Points, in no order, along strands that fork and pass close to each other.
(in the rows, 128 means zero)
Points whose rows are less than 99.3 apart are linked; no others are. Some points are linked to none.
K135: [162 156 144 153 135 154 139 118  74 121 100 145 119 109 113 100 107 162
 128 156 123 133]
K752: [144 137 157 118 145 126 140 116 117 109  70 157 135 153 137 125  88 177
 141 135 185 100]
K520: [132  92  87 163 109 134 133 154 104  87 164 117  98 110 131 134 132 123
 157 108 207 141]
K616: [131  72 184 173 167  93 134 171 152 150 152 116 189 125 138 125 104 138
 103 114 180 135]
K453: [131 171 128  85 145  97 123 143  80  75 100 139  88  90  98 130 144 119
 111 160  97 140]
K197: [139  87 119 142 136 104 144 174  87 126 148 113  91  90 138 137 119 105
 142  89 218 134]
K194: [134 137 109 160  81 165 108 142 106  88 170 110 103 109 118 154 159 124
 135 135 122 168]
K954: [131 114  61 159  87 164 123 131 117  85 168 127 102 130 136 120 135 144
 154 120 189 131]
K580: [ 74 137  83 165 140 146 144  96 128  96 175 149 134 122 145 138  93 120
 173 177 111 113]
K917: [136 141  77 119  91 129  87  85  88 142  73 180  81 140 110 150 170 132
 126 159 190  86]
K934: [102 103 175 159 165  62 153 170  81 115 148 118  91  78 186 150 110 151
 131 112 171 145]
K657: [146 121 118 121 188 120 168 167  94 116 144 121 106  79 129 114  76 118
 130 116 153 103]
K712: [163 147 151 113 161 134 110 121 159 172 105 117 160 150  56 104 113  51
 148 126 100 113]
K146: [129 189  71 136  87 162  94 124  91  83 137 143  82 119 106 132 157 153
 138 157 136 129]
K827: [146  81 173 164 167 108 135 142 144 159 141 134 191 149 123  76  96 132
 107 126 142 138]
K264: [120 107 107 112 178 107 163 167 115 133 160 130 122  86 150 147  79  93
 135 107 168 102]
K988: [158 149 136 147 105 124 101 150  72  87 101 119  95 102  74 138 160 118
 139 138 182 164]
K43: [134 117 192 104 154 133 146 180 155 145 130  94 135 116 161 149  94 172
  98  93 149  85]
K285: [135 168 116  93  84 166  89 116 146 131 112 108 123 161  64 109 172 106
 138 130  90 140]
K801: [118 132 178 128 150 154 147 133 160 108 135 103 139 153 135 102  90 183
 134 131  88 113]
K193: [166 110 132  58 114 106 124 146 149 175  72 125 138 134 129 139 151 101
  97  80 151 119]
K881: [ 92 158  91  72 131 138 129  92 169  85 105 127 117 185 123 107 125 161
 152 132 112  79]
K222: [130 104 127 151  69 145  98  95 134 113 120 136 141 178 139 156 167 135
 130 130 167 166]
K974: [123 111  59 105 146  48 117 103 132 145  88 175 140 102 119 121 161  67
 111 150 125 124]
K465: [156 177 130 149 144 152 113 149 106  96 127 111 140 102  45 109 122 103
 149 166  99 144]
K493: [121 109 117 101 100 123 122 144 142  75 166 119 110 149 157  88 162 178
  86 114  90 153]
K14: [104 129 181  71 160 123 141 167 183 140 130  85 146 143 157 163 101 153
 109  87 115  87]
K286: [ 92  78 124 162 135  69 131 123 110 125 168 165 151 110 163 134 138  91
 108 150 130 182]
K774: [ 93 158  61 120 130 147 125 129 143  43 149 125 117 151 110 100 115 170
 164 152 144  94]
K890: [138 109  83 121 142  61 110  97 132 186  89 177 165 109 110 128 157  39
 112 148 128 140]
K163: [151 115 124  87 121 128 115 133 197 161 124  87 142 167  63  76 159  80
 130  74  97 136]
K98: [126  83 130 153 117 109 127 139 128  83 142 133 140 146 139 106 136 156
 121 123 177 160]
K330: [128 154 161  73 152 136 129 141 156 154  92 112 154 139 114 195  99  96
 146 106 145  88]
K326: [ 84  96 120 127 141 118 143 144 162  62 172 103 139 146 154 141 121 145
 135 123 126 135]
K190: [116 115 115 135  96 131 122 128 120  75 182 130  94 131 180 131 155 173
  97 129 100 163]
K995: [113 132 138 115 120 103 118 106 109 142  91 162 123 123 141 188 137  98
 132 145 159 133]
K568: [122 120 187 181 173  95 180 176  86 115 136  95  98  62 172 147 104 184
 131 109 161 115]
K692: [147 150 184 132 117 172 148 143 117 180 132 110  96  92 191 185 103 171
 104 111  94  96]
K357: [129 119  59 134  81 155 105 121 134  88 146 133 123 164 117  98 153 147
 142 125 182 129]
K341: [ 99 125 109 157 119 142 147 129 116  64 191 128 102 118 185 120 120 189
 128 140  93 143]
K761: [135 130 126 141 177 141 164 116  98 162 147 157 143 110 151  66  67 143
 121 149  91 115]
K585: [115 140  99 152 125 147 155 116  97  88 159 146  88 103 180 133 101 172
 143 140 124 116]
K994: [ 91 153 148  64 120 148 136  87 189 185 131 114 103 175 116  93 142 115
 133  79  44 119]
K470: [101 161  81  79  95 150  98 112 162  74 115  82 115 172  94 162 185 115
 139 119 112 130]
K299: [159 100  54  89 146  58 121 142 159 118  86 128 135 109  94 114 167  66
 121  98 168 122]
K821: [131 123 165 218 118 120 139 126  90  74 128 133 134 116 137 126 128 188
 150 149 162 167]
K335: [152 161 172 171 142 129 152 112  52 127  78 150 101  90 141 146 104 167
 141 152 148 132]
K904: [164 110 117 119 136 140 137 127 102 173 116 155 135 124 125  85  99 117
 110 126 149 122]
K563: [151 163  85 116 139 108 117 170  78  75 135 139 112 104  80  49 149 147
 104 144 129 159]
K439: [115 123 124 175 136 139 159 117 101 108 139 148 116 109 171 146  87 161
 160 136 165 116]
K840: [149 117  99 185  80 164 102 112  89 147 144 145 133 116  98 129 148  93
 142 152 164 164]
K583: [112 131 130 102 190  53 136 108 167 156 115 165 184 138 143 106 109  84
 119 138  75 122]
K489: [ 92  97 160 136 135 108 136 147 139 101 150 110 134 125 163 184 132 126
 125 120 143 145]
K989: [169 106 160 105 112 114 115 123 134 140  64 143 156 167 109 103 140 138
 108 114 172 139]
K47: [110 133 163 144 158 140 168 128 135  96 138 128 132 132 172 110  75 200
 132 142  96 110]
K203: [135 116 159 128  81 192 108 107 164 191 135 103 134 179 126 139 133 120
 137  99 118 131]
K49: [109 103 154 180 105  90 119 138  67 109 166 128  81  80 162 168 160 117
 126 139 136 191]
K320: [ 86 134 109 149 174 132 155 129 137 107 178 127 142  99 135 159  76  90
 170 159 101 110]
K262: [110 137 152 104 120  76 123 112  80 144  96 170  85 110 187 195 133 124
 119 127 167 136]
K80: [152  86 180 166 153 105 129 155 124 113 134 124 167 137 111  67 122 160
  91 135 135 156]
K480: [134 128 166 150  82 183 116 106 140 158 164 111 104 144 175 139 140 175
 102 129  62 142]
K967: [104 160  40  68  94 122  91 104 171 102  96  94 116 152  87 141 210  98
 130 115  89 121]
K871: [138 169 125  84 138 140 126 113 104 107  68 146  94 125 105 138 113 136
 136 157 140  81]
K87: [119 143 108 110 168 143 135 123 173 119 155 111 140 163  80  74  92 103
 171 122 105  97]
K324: [136 124 144  53 115  98 122 127 181 145  86  99 131 152 120 108 177 123
  83  88  57 146]
K77: [148 134 182 222 111 166 166 111 106 156 120 130 145 111 171 164 109 186
 152 133 124 124]
K270: [119 137 146  66 140 149 137 118 188 202 133 111 122 167 112  96 110 103
 138  70  86  96]
K160: [108  81 188 160 163 105 126 183 186 164 180  81 179 113 142 140 120 118
  89 120 139 120]
K34: [ 94 140 104 118 169 113 143 133 120 119 146 137 120  83 126 186  96  60
 152 157 126 104]
K861: [ 98 138 204 113 182  98 128 139 177 170 137 122 202 146 141 164  89 118
 130 116 105 104]
K171: [141 111 120  69 112 149 125 133 198 189 120  86 135 173 104 107 144  93
 130  55 118 110]
K796: [117 117 161  86 166  84 135 164 147 157 142 118 147  93 135 166 130  67
  87 119  79 133]
K11: [132  85 156 214 118 122 150 143  82 154 170 122 109  79 184 143 134 156
 113 122 154 160]
K546: [130 156 123 127 155  83 106 107 101  93  81 167 141 125  72 114 139 110
 128 189 133 127]
K266: [106 155 160 180 150 153 161 110 108 126 137 137 139  92 151 170  87 133
 160 168  82 127]
K178: [157  84 143 153 127 166 153 167 137 169 160 104 130 116 154 106  98 159
 109  91 158 105]
K307: [117 144 135  93 135  92 114 109 128 137  55 148 138 132 113 194 143  85
 138 138 172 113]
K272: [154 110 168 184 121 111 144 143  57 161 129 125  77  82 181 151 126 160
 129 102 186 144]
K729: [112 131 137  79 143 106 132 108 196 113 109 117 146 194 109  55 131 156
 136  95  86 122]
K947: [120 133  94  52 113 141 136 114 153 125 113 127  95 158 180 145 129 145
 115  94 124  91]
K358: [163  89 145 154 123 132 124 159  90 181 155 121 132  82 108 130 136  69
  93 127 130 166]
K191: [139 138 144 101 139 141 118 115 155 209 113 131 160 143 100 141 108  59
 140 119 108 112]
K89: [108  84 115 189 139 106 136 120 109 116 176 156 164 119 136 104 119 107
 127 163 135 173]
K896: [100 130  85 118 175  77 139 129  86 114 140 157 101  75 125 143 117  66
 134 161 137 118]
K380: [142 138 152 175 101 189 146 122 126 143 167 106 113 117 155 113 121 181
 129 135  63 128]
K529: [137 159 130  57 149 126 131 111 145 126  57 144 124 153 114 125 107 137
 133 130 134  76]
K937: [104 120 163  65 142  92 136 152 153 148 128 119 132 110 167 165 143 111
  76 112  69 130]
K6: [140 140 192 161 149 165 163 163 118 185 146  93 119  62 161 156 102 156
 100 129  74 100]
K208: [111 163  38  92  78 117  69  84 147 137  82 137 118 144  79 134 225  98
 118 148  92 124]
K99: [129  96  92 102  99 104 120  92 150 142 102 170 149 169 154  93 149 137
 109 122 143 135]
K296: [ 82 127  81 102 161  90 138 128 140 156 149 153 145  97 152 189 107  47
 145 130 142  97]
K571: [100 131 187 136 181 101 128 121 183 136 123 125 209 172 125 162  88 115
 158 127 133 111]
K501: [125  90 111 167 145 114 132 127 127 146 190 145 169 123 115  72 117  86
 116 151  93 165]
K402: [140 159 120 177 106 192 152  98 108 132 150 137 119 127 148  92 100 182
 157 145  79 119]
K172: [158 162 147 142  79 129  93 130  72  76  98 124  66 119 117 164 172 160
 132 128 169 166]
K597: [119 148 172 104 194  93 140 127 149 178 128 154 184 133 135 129  74  96
 124 132  88 103]
K603: [115 121 182 150 149 117 136 150  96 174 149 129 133  66 147 192 114  83
 107 145  99 150]
K662: [141 104 130 145 110 179 132 147 162 140 177  86 128 149 114  72 115 155
 135  99 106 124]
K710: [117 142 139  71 103 150 127  98 163 158 136 127 101 173 141  79 142 149
 111 101  51 124]
K486: [113  97  60  89 128  83 135 150 148  51 133 120 106 134 129 114 156 125
 129 101 179 125]
K747: [141 218  87 165  77 181  90 110  93  82 119 146  89 132 109 146 159 188
 151 167 130 128]
K991: [166 158 127 201 124 161 181 163  85  77 144  96 109  85 133  93 131 218
 141 118 117 126]
K912: [103 158  74 104 119 137 113 107 132  60 110 148 104 159 118 118 132 174
 147 154 154  86]
K157: [121 156 125 110 103  91  99 121  88  51  98 133  57 128 138 164 170 161
 133 135 169 147]
K69: [115  82 129 142 133  58 122 131 142  70 113 138 160 152 126 120 154 128
 127 126 188 166]
K433: [147  87 150 174 146 113 142 161  71 163 157 126 116  67 140 125 125 109
 106 122 152 163]
K525: [137 141 108 124 139 108 118 159 115  75 150 132 144 128  88  50 138 145
 108 144 101 164]
K274: [118 151  75  69 124  93 106  75 151 141  56 162 126 149 114 104 166 126
 115 146  91  98]
K130: [128 122  92 146  59 167  87 114 149  82 155 108 134 185 116 132 174 148
 140 118 159 166]
K535: [135 145  71 148  70 158  78  87  96 128 104 160  96 145  97 158 173 126
 144 161 190 108]
K516: [ 78 147 111  73 140 124 136  90 200  97 117 113 135 205 127  88 123 157
 156 103 100  96]
K926: [104 105 115 101 154 126 145 144 190 128 152 102 162 159 133 136  97 109
 149  94 142  99]
K386: [144 105 121 111 103  89 108 111 140 120  79 149 152 156 116 105 171 124
 104 130 138 161]
K165: [127 179 132 165  80 208 107  87 140 107 124 107 124 165 107 151 135 165
 178 147 110 127]
K686: [119 150  79 134  61 163  91 114 113 104 173 123  99 131 126 159 183 106
 121 144  99 172]
K420: [143 139  70  86  94  97  89  95 116 130  48 161 100 133  96 139 199 115
 112 143 162 105]
K849: [116 125  85 121 160  65 127 108  80 140 121 186 118  84 120 113 143  65
 105 174 125 137]
K251: [124 164  95 131 123 193 146 103 123 145 160 135 102 131 132  81  85 148
 159 143  74 100]
K669: [113 131 195 197 141 139 159 120 111 147 132 137 152 102 177 175  95 165
 140 151 117 130]
K569: [121 129  61  51 111 102 125  96 173 194  72 147 131 135 160 145 151  93
 114  87 122  94]
K951: [125 108 143  97 158  85 148 147 122 138 116 156 137 122 168 123 101 139
 100 112 156 116]
K223: [119  86  76  91 150  70 149 157 134  95 146 134 119 108 144 107 135 101
 107 106 148 130]
K360: [112 173 134 176 134 160 147 115 100  89 134 126 120  93 118 164 109 134
 172 174  98 128]
K777: [109 111 146  69 147 117 140 153 198 150 131  97 161 167 150 137 113 131
 122  69 130  93]
K282: [114 119 118 167 156 137 150 125 127 100 137 137 146 124 132 135  76 135
 172 145 175 107]
K381: [169 131 107 107 116 157 117 125 116 150 108 140 128 144  87  66 122 124
 120 133 135 122]
K373: [161 125 186 111 152 151 150 191 130 159 117  85 117  90 130 159  97 142
 107  92 144  91]
K318: [162 124  89 104 128 170 152 125  87 184 133 156  96 106 155  84  89 132
 111 119 133  97]
K875: [136 169  75 117 155 161 121 146 149 100 160 109 129 134  51  58 102 110
 168 134 110  98]
K872: [120 137  94 151 103 164 110  95 128 163 163 146 140 141  92  76 126  91
 147 157  86 142]
K102: [155 104 126 130 134  79 113 119 106 169 105 163 159 113 103 109 155  60
  97 146 124 169]
K132: [124 142 147  79 159  90 123 142 149 133  67 120 151 125 108 212 130  70
 141 108 171 107]
K878: [ 86 114 102 131  83 153 110  79 146 141 150 140 130 161 174 195 152 102
 136 136 125 141]
K253: [136 116 146 109 139 106 145 138 101 130  98 152 108 125 166 146 100 152
 129 105 201 109]
K723: [135 102 126 107 142  87 128 141 135 144 128 135 148 113 117 125 140  73
 100 130 106 152]
K983: [133 127  87 114 150 110 108 139 169  95 130 105 157 143  56 122 144  60
 153 131 135 124]
K611: [125 118 123  99 133 103 130 154 138  69 149 120 132 138 122  65 143 161
  95 127  91 150]
K982: [149 128 168  79 157 122 129 159 160 143 121  91 136 131  92 113 124  98
 103 111  76 120]
K244: [134 143 105  53 103 110 109 110 161 148  72 108 123 137 106 137 187  87
 101 106  66 144]
K349: [117 143  31  96  86  98  78  87 115 138  77 172  93 122 102 137 210 112
 102 159 119 102]
K667: [119  87 103 104 159  43 150 138 114 121 120 170 127 114 171 100 126 122
  99 113 167 135]
K853: [160 139 115 149 109 142 125 127  62 116 124 150  96 104 124  97 136 157
 117 141 149 154]
K45: [147 176 110  96 165 148 139 128  92 116  95 139  94  96  91 122  90 121
 143 160 121  79]
K333: [126 149 164 109 130  77 125 116  52 118  83 156  54  98 169 168 133 145
 126 135 160 137]
K192: [164 105 177 124 155 123 142 194 116 123 118  86 110  90 109 145 115 131
 111  93 172 120]
K365: [ 71 129  60 142 113 151 124  79 139 111 164 156 120 146 151 149 122 118
 161 168 129 103]
K545: [150 142 158 102 107 162 131 129 116 137 121 122  82 126 178 169 119 168
 105 108 115 113]
K894: [140 131 147 171 130 134 148 142  64 111 162 138 104  84 160  82 134 191
  91 150  79 166]
K281: [149  73 160 164 116 119 131 158 113 121 150 122 129 123 148  84 139 173
  82 121 156 157]
K668: [120 141 149  88 147 104 135 104 139  97  65 158 138 166 143 126 104 167
 128 140 150  99]
K682: [ 90 100 171 117 153  69 139 161 128  78 150 114 116 103 161 159 143 131
  94 134 109 157]
K239: [173 102 151 142 109 171 123 154 117 184 141 107 129 110 103 122 127  95
 108 116 125 143]
K427: [142 160 151  69 142 118 128 145 107 103 106 123 103 100 103 125 138 116
  92 149  54 138]
K345: [139 119 183 199  91 137 122 112 102  99 120 130 124 135 149 166 143 178
 135 142 157 171]
K322: [137  88 130 178 148 157 164 165 136 166 179 110 151 105 155 124  79 136
 138 102 163 107]
K508: [127 151 142 196 131 139 153 139  82  90 136 110 108  69 120 183 122 122
 178 151 132 143]
K570: [142 112  53  89 104 148 133 110 119 160 146 161 100 135 153  71 124 123
 107 119 126 106]
K924: [112 132 169 203 122 112 135 129  69 107 138 122 100  75 140 193 137 113
 162 155 137 170]
K976: [127 170 114 112 135  96 104 116  82  92  93 164 118 111  85 103 152 124
 107 186 100 147]
K300: [182 136 150 192  85 190 129 141 103 129 130 101 126 112 103 117 142 166
 136 125 126 148]
K764: [103 188  54 108 118 106  70 100 156 129  91 161 138 169  38  56 184 141
 136 164  90  99]
K126: [110 161  55  81 122  94  91  79 169 125  67 156 131 168  80  68 177 149
 129 145  94  92]
K488: [101 140  94 146  89 166 113  75 127 114 144 147 106 152 164 185 135 133
 154 150 136 125]
K59: [119 114  63  61 102 117 127  97 169 184 116 141 119 143 164 115 152  94
 108  93  96 112]
K38: [175 106 166 112 144 118 124 174 120 123  98 105 133 117  85 128 133 107
 108 106 164 138]
K124: [126 139 128 137 150 107 111 100 132 108  92 156 161 155  86 117 119 114
 146 171 144 120]
K269: [155 117 103 164  84 150 102 105  90 142 104 156 116 134 104 132 145 114
 142 143 205 137]
K734: [124 112 130 167 145 145 126 115 144 172 188 128 164 138  93  73 106  77
 144 145  73 150]
K289: [106 131 133 177 126 106 131 122  99  43 124 139 113 130 139 133 127 182
 165 148 185 147]
K586: [112 123 150 130 158 128 130 122 173 141 158 115 162 155 100  96 105  96
 147 128  80 131]
K601: [164 133 129 174 188 143 138 119 116 146 118 142 174 134  84  88  66 107
 163 153 160 104]
K811: [176 126 159 126 112 130 110 155 101  99  85 112 119 122  73 135 148 124
 123 122 178 153]
K590: [124 159 147  78 129 154 120 111 158 174  96 115 138 147 111 177 119  79
 144 118 103 103]
K624: [111 104 171 140  99 151 122 107 157 150 161 124 131 169 190 121 130 186
  95 123  88 137]
K385: [101 126 111 159 129  81 120 121  81  65 123 150  93 113 131 129 138 142
 156 153 192 146]
K929: [104 113 162 137 144 130 161 134 128 121 159 138 123 117 205 125  89 192
 103 131  93 116]
K164: [140 131 119  83  94 155 124 114 139 109 125 126  88 160 169 136 133 168
 109 104 126 116]
K227: [115 151  87  66 129  82 108  92 161 137  66 137 132 127 113 133 176  88
 110 136  61 132]
K106: [164 158 126 136 178 142 115 106 134 163  97 144 160 147  56  92  87  79
 159 158 137  88]
K225: [127 123  97 180  88 165 100  92 118 152 148 151 155 147  96 104 136  99
 151 165 135 149]
K117: [123  77 158 123 101 119 124 157 152 150 144 110 135 145 186 186 143 149
 103  69 202 127]
K393: [150 118 172 163 140 169 136 156 140 152 151  83 146 109  94 132 107 113
 136 127  99 129]
K577: [ 94 104 121 159 132  71 120 105 110  90 111 165 139 137 135 146 139 113
 152 157 198 149]
K534: [161 179  81 163 131 173 135 172  77 102 162 113 120  82  79  65 127 151
 133 139 101 151]
K196: [169 124 145  81 136 106 121 123 155 169  52 141 165 160  99 109 128 107
 116 104 155 116]
K914: [133 126 173 149 157 139 152 152  99 173 150 126 129  75 153 148  94 123
 106 140  89 128]
K623: [143 124 102  46 112 111 130 130 151 174  78 137 130 135 157 168 143 103
 113  72 171  95]
K36: [ 88 156 145  85 120 141 115  84 160 154  92 117 148 162 127 205 142  84
 142 134  91 123]
K359: [129 111  60  96 129  74 117 137 143  79  95 131 127 132  91 116 170 105
 131 118 184 117]
K985: [147 149 161  81 128 143 118 153 131 130 132  98 111 116  92 102 141 120
  97 129  41 139]
K903: [133 114 200 116 167 126 125 175 185 150 141  69 153 138 101 108 116 128
  99 109  92 110]
K170: [131 101 170 147 119 128 115 138 115 201 145 134 155  98 132 175 136  64
 100 136 111 164]
K650: [118 107  62  76 103 135 136 117 149 157 160 142 108 134 162 106 137  97
 113 107 100 117]
K375: [109 113 213 136 167 121 121 177 201 189 166  72 174 123 129 130 115 127
  93 114 104 103]
K671: [108 132 128 130 150 106 115  88 158 147  87 162 181 170 114 146 107 102
 158 154 161 104]
K595: [146 118 148 172  69 157 102  96 105 131 123 140 113 147 153 186 157 137
 132 131 170 166]
K628: [ 96  93 130 150 101  93 120 115  99 117 165 152 109 113 177 166 161 108
 110 142 129 182]
K478: [ 81 111 176 140 125 141 140 117 160 146 167 127 145 147 203 151 106 173
 112 129  86 124]
K334: [108 159  87  97 101 151 108 150 145  41 154  87 102 148 111 139 162 146
 135 120 112 140]
K809: [122 131 123 130 154 162 162 125 132 163 166 132 128 120 148  87  69 133
 138 131  81 103]
K27: [148 130 193 200 129 182 147 141 148 140 132  82 161 123 104 135 102 154
 161 133 106 124]
K16: [130 177  77 103 101 122  96 126  77  71 106 149  51 113 115 137 167 154
 128 147 162 116]
K483: [141 171 129 161  81 182 112  95 118  80 116 125 108 154 130 154 136 188
 156 146 131 131]
K73: [ 99 114  93 134  69 155 101  95 143 120 170 117 123 156 146 172 180  95
 128 132 104 169]
K506: [141 166 159 144 122 116 128 103  56  94  84 158  70 109 154 145 127 183
 131 151 147 137]
K958: [154 154 117 106 187 139 168 149  83 139 113 134 101  75 123 119  68 118
 137 132 133  84]
K837: [130 126 181 146  93 207 125 119 175 189 149  79 122 164 132 133 120 159
 141  91 101 112]
K151: [126 187 143 166  95 200 109 110 137 108 128 102 139 146  68 135 130 135
 184 155  86 140]
K559: [183 141 134 154  91 190 113 134 112 145 124 113 136 139  77  71 129 149
 134 126 124 147]
K728: [118 115 152 130 166  78 120 112 184 146  96 143 218 177 119 150 110  91
 149 120 163 124]
K40: [164 121 125 148 110 118 131 133  51 129 121 140  60  94 153 119 135 151
 124 113 189 146]
K378: [157 144 156 152 141 164 123 166 130 119 147  81 140 104  57 117 120  99
 138 136  87 142]
K287: [140 127 201 174 109 196 137 129 167 160 127  82 149 152 134 149 108 177
 151 111 118 109]
K851: [137  83 156 142  86 163 116 120 163 200 140 122 161 172 150 131 133 126
 116  96 150 140]
K368: [111  94 116 121 127  75 130 102 146 160 104 180 178 152 165 130 128 115
 119 123 170 139]
K395: [142 145  90 110 111 138  97 140 141 102 125 106 138 137  52 119 162  79
 138 135 130 141]
K670: [108  98 181 124 172  59 146 189 105 115 148 108 102  75 163 151 123 129
  94 111 147 138]
K637: [123 136 169 107 148 142 136 124 167 120 127 113 139 179 110  60 101 173
 134 114  85 116]
K258: [119 150 141 109  86 173 117  95 141 150 162 124  94 159 154  99 136 160
 112 126  39 139]
K973: [148 122 124 180  92 179 130 149 118 106 165  93 121 110 115 137 135 144
 143 123 132 149]
K532: [ 99 117 118 109 170  80 149 151 111 160 154 158 143  85 169 175  88  80
 138 110 170 107]
K562: [122 100 104 130 152 112 128 139 171 110 136 116 170 153 101 133 116  83
 155 120 166 119]
K423: [148 132 156 181 145 133 179 160  88  89 135 103  97  79 151 130 113 197
 139 118 138 122]
K479: [143 124 136 169 168 141 170 134  72 143 159 136 125  80 152  67  99 167
 100 148  82 144]
K445: [123 105 132  59 122  92 134 150 159 124 120 107 117 124 152 134 170 116
  75 100  70 142]
K842: [131 140 145 117  88 178 105 107 150 155 128 106 128 162  93 127 146 109
 138 122  88 143]
K733: [151  83 167 167 113 145 140 172 132 134 152  92 112 110 161 129 131 177
  95  98 167 127]
K127: [ 99  82 117 150 123 114 135 104 147 167 151 173 182 158 179 131 102 121
 132 127 170 135]
K188: [ 60 155 119  86 130 116 124  66 194 154 101 107 161 185 137 176 152  90
 150 112  76 120]
K790: [103 100 125  89 116  95 125 141 166 153 117 109 163 141 166 201 159  91
 113  72 159 132]
K263: [170 159 102 175 133 166 157 167  83  87 151 107 122  95 108  56 118 199
 135 123 119 138]
K524: [138  87 147 120  78 148 111 120 152 186 131 129 146 168 179 170 147 133
 102  83 173 138]
K833: [111  81 132 169 142 133 148 130 148 170 176 146 182 142 168 121  76 130
 140 116 166 120]
K337: [ 98 121  84 131 142 136 143 148 150  52 175 108 128 134 127 112 106 142
 158 132 131 121]
K438: [151 132 143 202 174 144 160 130 106 111 119 127 163 112 101 109  74 142
 171 148 163 121]
K144: [162 175  90 141 152 161 122 159 102 105 144 113 131 104  47  60 109 116
 145 148 111 126]

Follow the links from the first point to the second, and from the first to the third. Name the last point that the two ways share.
K851 / K917 / K914: K393
K222 / K160 / K196: K281
K208 / K934 / K603: K144
K603 / K266 / K106: K358
K692 / K840 / K842: K393
K991 / K225 / K669: K734
K272 / K692 / K423: K358
K349 / K924 / K378: K734

A fork is a point with three links, a tip a point with one. Leave the first point through the second and follow the links. Name the first fork or tip that comes.
K359 / K486: K34
K650 / K59: K281
K871 / K529: K299
K479 / K761: K480
K326 / K489: K144
K506 / K333: K590
K77 / K669: K734
K170 / K603: K947
K43 / K373: K151
K734 / K872: K334

A fork is a point with three links. Follow the links from the first point to the second and name the forks in between, in order.
K337 / K465: K144
K402 / K171: K480
K611 / K995: K590
K264 / K59: K34
K671 / K385: K281
K853 / K851: K358 > K393 > K203

Name the points in between on the shortest way along the links from the first point to the second, in order.
K77 / K420: K669 > K266 > K360 > K508 > K924 > K49 > K628 > K286 > K89 > K501 > K734 > K872 > K225 > K840 > K269 > K535 > K917
K682 / K914: K670 > K934 > K568 > K423 > K991 > K263 > K534 > K144 > K465 > K378 > K393 > K239 > K358 > K170 > K603
K45 / K486: K871 > K529 > K668 > K752 > K253 > K951 > K667 > K223
K616 / K821: K827 > K80 > K281 > K98 > K69 > K577 > K385 > K289
K624 / K881: K478 > K929 > K47 > K801 > K637 > K729 > K516
